Points on a hilly landscape, in no order, each with its height.
From any point a ball rolls to the lowest of the 2 points nearest to it. It stops when none of these is lower. Distance is the straight distance between rows; heights are no part of it.
ditok h=26.0: [ 11 -21  -9  -1  15  16   6  -3  -6 -10   2  23  30 -46 -10  -1   5 -50
 -18  28   7  27]
Nevan h=44.6: [-42  11  16 -19  36  13 -30 -21  -1 -11   1 -13 -28  29  16  14  -5  19
   4 -18  20   4]
ren h=45.6: [-25  16  33 -15  60  26  10  -3 -24  -4  -9 -15  29 -31 -54  -5  20  -8
 -30 -16   4   4]
zin h=12.4: [-20  17 -45 -15   0 -45   8   4 -22  -3 -18 -15   3  22   6  28 -17  -5
  31  23 -38 -24]
Dibe h=45.4: [-15   3  27  -6 -79  32 -23 -25 -21  12   9  20  35  27   3 -21  29  44
  16   0  22 -14]
Zabot h=58.2: [  7  -5  53  -1  44  10  29  -5 -30  14   6 -13 -36 -20 -21 -10  68 -11
 -12 -16  -9  35]
viv h=45.5: [ 47  -2 -36  30 -38 -21   2  15  19  28   6  28  25  -1  19  12 -40 -13
   1   7  -4 -23]
buse h=28.6: [ -4 -30  -4 -35   1  -3  -2   1 -12  18 -29 -19  -1  31   3 -19  31   4
  38  -1 -43  -2]
dubi h=26.8: [  4   7   5  42 -10  27   5 -32 -49  30  46  29 -34 -11  19  25  17 -24
  -4 -45 -18 -21]
dami h=41.1: [  9 -34  -4  27 -42  -8   8  -2  19  12 -13  11  15  17  -9 -49  -9   7
  47   9 -23 -23]
zegez h=27.8: [  0 -32   7  34   1  38  -1  -4 -28  -1  18  30  19 -58 -52 -22  11 -32
 -61 -18  -7  -3]
sem h=42.2: [ 34  -6 -62  11 -37 -14  13  18  28  31  -6   6  -1  -3  37  27 -10 -27
   4  -9 -30 -31]
muvo h=11.8: [ 20 -31   8  39  38  26  11  -7 -30  -2   9  18  15 -61 -20 -19  26 -54
 -32  12  -8  28]
tumeg h=34.7: [ 22  17  12  23 -51 -24  41  60  51  48   1   3  26   6 -33 -50 -12   2
  -3  23  10  -1]
vilov h=23.2: [  6   8 -13 -23 -17  -8  20   4 -28  55  -8  -5  21   5 -18   7  34  -5
  24  11 -46  -9]
zudu h=36.3: [ -2 -14 -38  -7 -55 -20 -18 -21 -22  -2   0   5 -12  29  33  30   7  -2
  48  -5 -30  -5]
timud h=38.6: [-24  23  26 -22  51  -2   3   7   6 -24 -12 -10  13 -13 -25 -11   7  16
 -15  16  18   2]
Sadi h=55.7: [-16  16 -25  30  42 -16  15 -35 -17 -38  18   5 -23 -18  -3  13 -29 -24
  11  34  -7  14]
Vapur h=29.8: [ 29   1  17   5 -11 -39 -22  50  35  14  -2   3 -20  12  14   8 -45  37
  -3  -3  28 -17]
Fisud h=44.4: [-21   3 -47 -20   4   6 -37 -15  48 -31  -8  11 -23  29  30  13 -57  25
   8  -7  41   0]
zime h=62.7: [ -2  14 -47  14  41 -30  19  -9 -23 -60 -25 -30 -48 -19  25  38   2 -56
  10  28 -30   2]
dibu h=5.7: [-23  -5  27 -23 -12   8   9  24   7 -11 -33 -19  76  -3 -26 -15  24   7
  -4   9  -5 -45]
Rezuk h=44.3: [-16 -24  21  -8  19  43 -35 -18  -5 -17 -11   2  33  -1 -10  -6  13  -1
 -18 -51   6 -31]
kidu h=34.8: [ 13  15 -14  -4   7 -31 -27  27  33  -5  14   4 -31  10  11  36 -53  39
 -14  14  32   4]
kelip h=53.5: [ 10 -19  40  -8  16  14 -14 -11 -19  23  28 -15 -31  -3  -6 -17  55   1
  -7 -11 -12  51]
ziru h=41.5: [-32   5 -36 -33  28  -1 -16 -22  37 -25 -14  -9  -9  26  -5   2 -51  42
  15  12  33  24]
Puf h=25.9: [ -1 -27 -18  26  29  49  11 -19 -32  -8  12   9 -30 -30  27  28  39 -59
 -18 -14 -17  17]
Modu h=71.4: [ 22 -11 -17 -17  46  10   4   5   2 -17 -15 -36 -58 -25  40   1  34 -43
   0  31   3  75]
noraz h=49.8: [ -4  -5 -12  -5 -75  16 -31 -14 -14  31   8  11  13  41  44   1  15  38
  35  10  22 -18]
Feri h=51.2: [ -1   3  -8   2 -44 -21  14 -17   2 -23  28  47  46 -20  -6 -29 -37   3
 -21  31  14  16]
tiko h=27.9: [  3 -19  31 -33  38 -15  -5  26  24 -21 -52 -33  26   9   2 -29  25 -11
  14   9 -11   0]
gegog h=59.8: [-15  13 -25  20  25 -46  17 -17 -26 -86  -2   3 -15 -12  12  37 -22 -45
   6  39  -5   5]
fod h=12.0: [  1 -14  20  35   7  43 -17 -28 -42  11  35  20 -34 -22   7  26  28 -41
  -7 -21   8  23]
lebuk h=51.8: [-12  17  38   3  56  10   6   7 -16  -5  13 -20 -58  10  19  59  33 -17
   4 -36  -7  -7]
bavo h=22.4: [ 20 -17   0  46   5 -22  -7  22  57   2 -35  -4  23  20  -2 -34 -52   9
  24 -41  18 -61]
Tolo h=51.5: [ 13   6 -71  10 -43  -3 -20  -7  39  11  27   4 -14  45  45  36 -50  29
  13 -21  23   0]
Pof h=29.0: [ 23  18 -14   8 -22 -10  36  23  37  65  10  -2  42  -9 -38 -53 -17   6
 -19 -23   6  -4]
Leki h=25.3: [ 19   0  27  27 -17 -34   1  39  40  28 -29   1  -6  30  -8 -30 -27  24
  24 -19   6 -53]
Rop h=28.9: [-24  29  54 -15 -33  46   4  21 -20  13  11  -9  31 -12 -67 -30  23  23
 -29 -22  -9   9]
fusel h=39.5: [ 27   1 -73   0 -32 -17  -7   5  -4  24  11 -13 -23  15  35  26  11 -31
  34 -20 -51 -23]
devad h=13.1: [ 19  15   6   5 -15  -9  10   0 -17  59  32  10   3   0 -16   0  14  10
 -25 -40 -26 -29]
zasu h=17.0: [-29  29  40 -24 -37  32   4  17   2  11  -9  -5  69  -2 -40 -22   5  40
 -25 -10   5 -31]
Nop h=44.8: [ 10  -3   1  -2 -40 -46  19 -10 -12 -19  15  38   5  -6 -15 -21 -30  14
   3  49  -4  14]
ditak h=49.3: [ 13   1 -10  12  25 -27   4  -2   8 -39  12  20 -46 -16  19  23 -49  -6
  -4  52  42  49]
sodi h=37.2: [ -4  -5 -25 -33  59  -3  -3   2  31  -9 -20 -20 -18   1  -2  -5 -33  18
 -12  29  15  39]
Konup h=65.3: [-18   0  -5  32  57   0   9 -11 -10 -70  -7 -51 -62 -32  42  27  21 -48
  -1   9  -7  20]
Futol h=17.3: [-19  26 -52 -42  -6 -18  19   6  -1  45 -26 -10  24  29  16  13   0   5
  31  11 -38 -14]
Pilop h=56.6: [ 29  11  -9  35  27 -42  10  23   5 -16  35  12 -54 -34   0  30 -42   1
 -30  46  13  37]
tubag h=50.4: [ -8  30  -7   3   3 -30  33 -28 -29 -18  10  15  -3 -11 -36 -19 -26  -1
  18  35 -12  23]
zapa h=32.7: [ -2 -16  10 -29  60  -1  -7   5  41 -30 -30 -30   1  -5   4 -16 -12   8
  -6  -7   5   9]
pozu h=39.7: [ -3   3  68 -19  -9  27 -14  -6   3  -3   6   0   2  -7 -42 -28  30  27
 -15 -15  30   7]
Memat h=46.9: [ -7  12  48 -26   9  14  -3 -13  -6  22  24  -3 -31   1 -40 -38  21  21
  -8  -4  18  45]
Pevat h=38.5: [-17  21  46  -9 -37  26 -28 -26  -3  20  24  18  -1  25  10  11   5  41
 -12 -18  41  -9]
Vola h=23.1: [ -1 -12   1 -34   7 -22 -10  30  22 -35 -48 -24  31   6  12  17  15 -20
  14  35 -15 -26]
pidu h=36.2: [-10 -24 -30   1  19  53   5 -19 -12   8  16   7  17 -19  24  23  12 -46
  -4  32  -3  37]
nore h=22.3: [ 15  15  21  10 -39 -10  22  27  15  56   3   7  49   5 -26 -28   5  14
 -27 -35 -12 -45]
Lodom h=31.4: [-26  37  42 -18 -12  38  -3  -8 -33  39  34   3  -9  24   9  18  31  40
 -11 -23  25  -1]
lemus h=51.1: [ -8   1  19 -16  31  20  33  22 -26   8  -9  -6  30 -17 -48  -5  48 -18
 -33 -20 -35  -5]
gimal h=49.9: [ 18  -4 -45  20 -38 -26  18 -11  36  -2  19  42  31   0  20 -11 -55  12
   6  18  31   0]
lafov h=39.2: [-18   0  -3 -25  30  30 -35 -33  16 -36 -13  15  19   0  10  10 -13  -4
  -9 -23  26 -20]
lamit h=37.4: [ 15 -22   8  13 -66  -5 -15  -2 -31  10   4  15  -2  16  -9 -30  14   8
  31   1 -24 -16]
Zoz h=56.1: [ -5  -5  40  27  55  20  38   1 -42 -19  -3 -34   0 -42 -30 -17  62 -32
 -32 -23 -39  16]
Soban h=38.3: [  7 -36  -3   8 -11  34  -8  -5  -7  12   3  26  42 -18 -29 -23  17  -3
 -16 -33 -11 -10]
lop h=10.3: [ -5 -20  41  11 -25  10  -1  37  31 -19 -32 -12  58   6 -18 -48   1  -3
  10  16  28 -26]
rinu h=52.4: [ 13  -1 -37  12 -61 -12 -23 -11  17  40  14  19   3  38  45  -9 -11  39
  21 -15   9 -19]
veme h=17.5: [  1 -23  24   6 -13   4 -11   9  25 -29 -28   8  31   9   0 -28 -23   4
  15 -13  18 -56]
gis h=39.3: [ 30  -7  19   2 -41 -51  26  30  25  12  -6   2  12   4 -34 -36 -25  10
  12  49  -2  13]
Gezi h=41.8: [ -6 -10   6   9  38 -14 -28  13  22 -37   3  -5 -52  -7  14  41 -51  21
 -15  20  37  35]
lokuz h=18.3: [ -4  -2 -20  -9 -11 -13   3   6 -15 -34 -31  -6  34  -5  12  26  -8 -17
   9  34 -28 -31]
fodon h=68.3: [  3   1  -3   9  59  13  28  -1 -20 -29   0 -48 -63 -26  42  35  56 -55
 -14  -5  -3  57]
mem h=21.8: [  8  45   8  -9 -23 -13  -3 -16 -20  66  24   2 -11  26   2  12  22  48
 -23 -47  -3  -5]
likib h=32.5: [  7 -21   5 -17 -25 -21 -21  -8 -17  -8 -11   2 -35  14  11   3  17  14
  49  14 -36   7]
rumir h=47.7: [-17  18 -64 -13   2  10 -19 -16  40  10   8   0 -32  32  42  36 -66  36
 -12 -15  39  24]
mef h=48.1: [-20  20  20 -15  41  30 -28 -22 -27 -31  -4 -21 -22  15  23  43  23   2
  16 -34   3 -16]

Call two points neighbours if one is among the 2 nearest of the other. Go from one point of each pair to the other, from neighbour to neighbour, staying as low as possible. Name the highest point that can't be avoided.
zin and devad: Feri
muvo and fod: pidu
lafov and muvo: Rezuk
zin and dibu: dami

Two balls start at each pair of points below. Name the first point that both come to, or write never.
Zoz and Memat: never
Tolo and likib: zin
sem and lamit: likib

For each start below, name the point where the ball stops.
gimal: zin
rinu: devad
ditak: dibu
Pilop: dibu
